Points on a hilly landscape, in no order, each with its height.
From any point a ball rolls to the lowest of the 4 points nearest to it. It stops when none of these is lower. Distance is the straight distance between rows; heights are no part of it.
navam height 301: [ -3  -3  -6  15   1  31  40  35  -2  40   4  -9  41 -18   0  -6 -33]
fipef height 215: [  3 -56  35  13  17  21  20 -21  33  62 -36 -20  26 -15   3   7 -48]
fedi height 289: [-13 -41  36   3  14  11   4 -32  32  40 -40 -34  19  -9  17  17 -39]
Novo height 262: [ -3  16 -28 -38  28   0  -8  13 -28 -39  43  13   3   4  36  -6  67]
Duver height 292: [  8 -18  38  48 -28  17  -9 -21 -15 -11 -27  41  20  -9 -32 -12 -85]
rog height 232: [ 14  -3 -32 -57  51   1 -58   7 -32 -70  59  36  26  12  -7 -17  98]
tefik height 506: [  2 -25  20  24  -5  33  34  26   2  44 -24  -2  39 -19 -20  -8 -69]
Guvir height 332: [ -3  37  -6  16 -31 -37 -37 -26  -2 -32 -25  10 -46  14 -42  14 -10]
rugin height 225: [ -5  -8  17   4   1  10  12   0  13  26 -15 -28   1 -10  27   5 -32]
Geluv height 335: [ -3  37 -13  26 -34   7  12  13  -9   0  15  16  -6   5   5 -12 -30]
zol height 625: [-16 -18  28 -29   7 -16 -27 -23  24  -2 -42 -47 -52   6   8  22   1]
femis height 50: [  1  40 -26   1 -15 -11   2   1  -8 -43  53  44  -3  19  11  -8  39]
feve height 761: [-10 -22  12 -11  21   1  15 -19  24  31 -17 -48 -11  -4  43  19  -2]
zotat height 826: [-12 -10  11 -16  17   7  21   1  24  32   2 -45  -1  -2  44   3  -2]
lel height 695: [ -7  19  -4 -24   5  -5  -7   0  -6  -6   2 -24 -21   0  19   3  20]
Fegod height 163: [  5  31  -1  42 -45  -7  -5  -6  -8  -3  -1  38 -16  21 -15  -4 -46]
fuze height 533: [ -7 -24  -6  19  18  30  53  36  15  58  15 -40  47  -8  29  -5   6]
ger height 260: [  9 -58  49  17   0  25  -2 -26  16  32 -45 -14  25 -14  -5   4 -63]
gebaz height 538: [  3 -10  23  16 -15  11  18  12   5  24 -29 -11  19 -19   1  -3 -54]
relis height 690: [-13  23  -5 -19  -6 -51 -48  -4  -1 -25 -27 -13 -52  -4 -56  32  25]
Vubet height 534: [  0  19 -11 -36  14 -35 -36  13  -6 -33   2 -16 -47   0 -14  17  59]
sebi height 285: [  14 -110   54   11   26   36   21  -32   26   58  -53    7   54  -30
  -41  -10  -42]
vamen height 517: [-12  -6   4 -39  30 -14 -17   6  11  -1  -8 -49 -40   3  24  14  39]
vut height 157: [ 19  19 -51 -22   6 -29 -30  -2  -9 -69  57  52   2  22 -25  -8  87]
Rased height 200: [ 13  14 -38 -26  31   1 -30   8 -21 -59  57  49  22  20  20 -19  73]
nisit height 135: [ -5  -1  -5  -7  19  22  38  20  -6  15  36 -23  22   4  50  -8  33]
Pezo height 421: [ -2   4  22  26 -17  16   2  -4  -7   8 -26   3   1  -5  -4   2 -64]
loti height 334: [-13  -4   2 -50  49  -5 -16   5  -4 -13  27 -32  -3  19  41   1  78]
Kur height 48: [-18 -16   4  -5  23  10  36  10  16  42  17 -46  14   3  45  -8  29]
kini height 420: [ -6 -15 -12   9  11  31  62  50  -1  48  17 -24  43 -17   8 -19  -1]
Bitag height 465: [ -6  42 -22  -6 -11 -41 -24  -3  -6 -29  -5   2 -45  -1 -24  15  24]
suneb height 377: [-12 -19  43   6  -4   8 -14 -27  13  18 -46 -17 -14  -9  17  23 -37]
piv height 395: [  8  39 -32   7 -28 -34 -21  -5  -2 -26   1  27 -51  22 -36  12  35]
Pudul height 255: [  2  34  -1  30 -42  -7 -16 -20  -4 -18 -24  25 -28  14 -17  -7 -35]
medip height 290: [  6  26 -39 -31   0 -41 -31   7 -14 -49  26   6 -27   1 -29  17  66]
Koden height 593: [ -3 -50   8  12  26  22  43  12  29  74 -17 -34  37  -8  12   9 -32]
vela height 330: [  7  15  -4  33 -37  13  14   8  -3  12  -4  30  18  -4  -9 -14 -68]
buze height 291: [ -6  32 -12  -9  -5  -4   7  16 -22 -25  28   4  -5   2  27 -10  33]
zup height 92: [  5  37 -37  20 -27  11  22  16 -14 -12  54  46   0  25  14 -16   5]
petel height 715: [ -5   2  -3   1  -3  16  29  14 -10  17  15 -24  10 -11  24  -4  -2]
fom height 193: [ 15  21 -54 -23  -3 -48 -36  -1 -15 -55  39  36 -16  13 -48  16  71]
Lodu height 458: [ -3  31 -16 -18   1 -16  -2   9 -12 -17  23  -7 -23   3  16  -1  42]
legaz height 257: [ 11  17  24  44 -46  -7 -22 -27  -7 -17 -22  48 -10  23 -29   4 -63]
vope height 195: [  4  12 -45 -48  27 -27 -36   0 -21 -61  46  35  -8   1 -17   6  86]
Zev height 81: [  8  38 -42  -8  -6 -31 -17  -5  -4 -45  34  29 -22  13  -8  -9  60]
mimul height 566: [  0  29  -9  -8 -11 -11 -16  -3 -15 -31  -1  -9 -36   0  16   1  15]
Leni height 660: [-15  13  15 -18   3 -17 -23 -15  14  -5 -21 -34 -34   7  20  17   3]
tugaz height 275: [ 15 -70  55  23   4  33  27 -16  10  29 -48  10  42 -27 -23 -14 -76]
sim height 61: [ -1  19 -10  20 -16  23  40  36  -9  24  15  12  27  -2  -5 -11 -39]
varu height 297: [ 22 -83  22  14  35  26  40 -12  39  82 -46  -7  45 -19 -40 -21 -47]
Liluv height 284: [ 11 -41  60  31 -22  32 -13 -27 -10   4 -40  21  37 -21 -31 -15 -72]
Lizi height 351: [ -3  47 -10  16 -32 -11  -5   0 -10 -21   0  19 -20   9   0  -5  -5]

Where does a ball stop that starts at each point below?
Bitag => Fegod
Vubet => femis
Leni => femis
Novo => femis
zol => rugin
vope => femis
Duver => Fegod

Call two points neighbours if one is among the 4 nearest of the other. Go from one point of each pair to the other, from neighbour to neighbour, staying as low as possible. Name the highest point that can't be avoided.
femis, Fegod => Geluv
Kur, rugin => fuze
sim, fipef => vela
Fegod, fipef => Duver
fipef, rugin => fedi
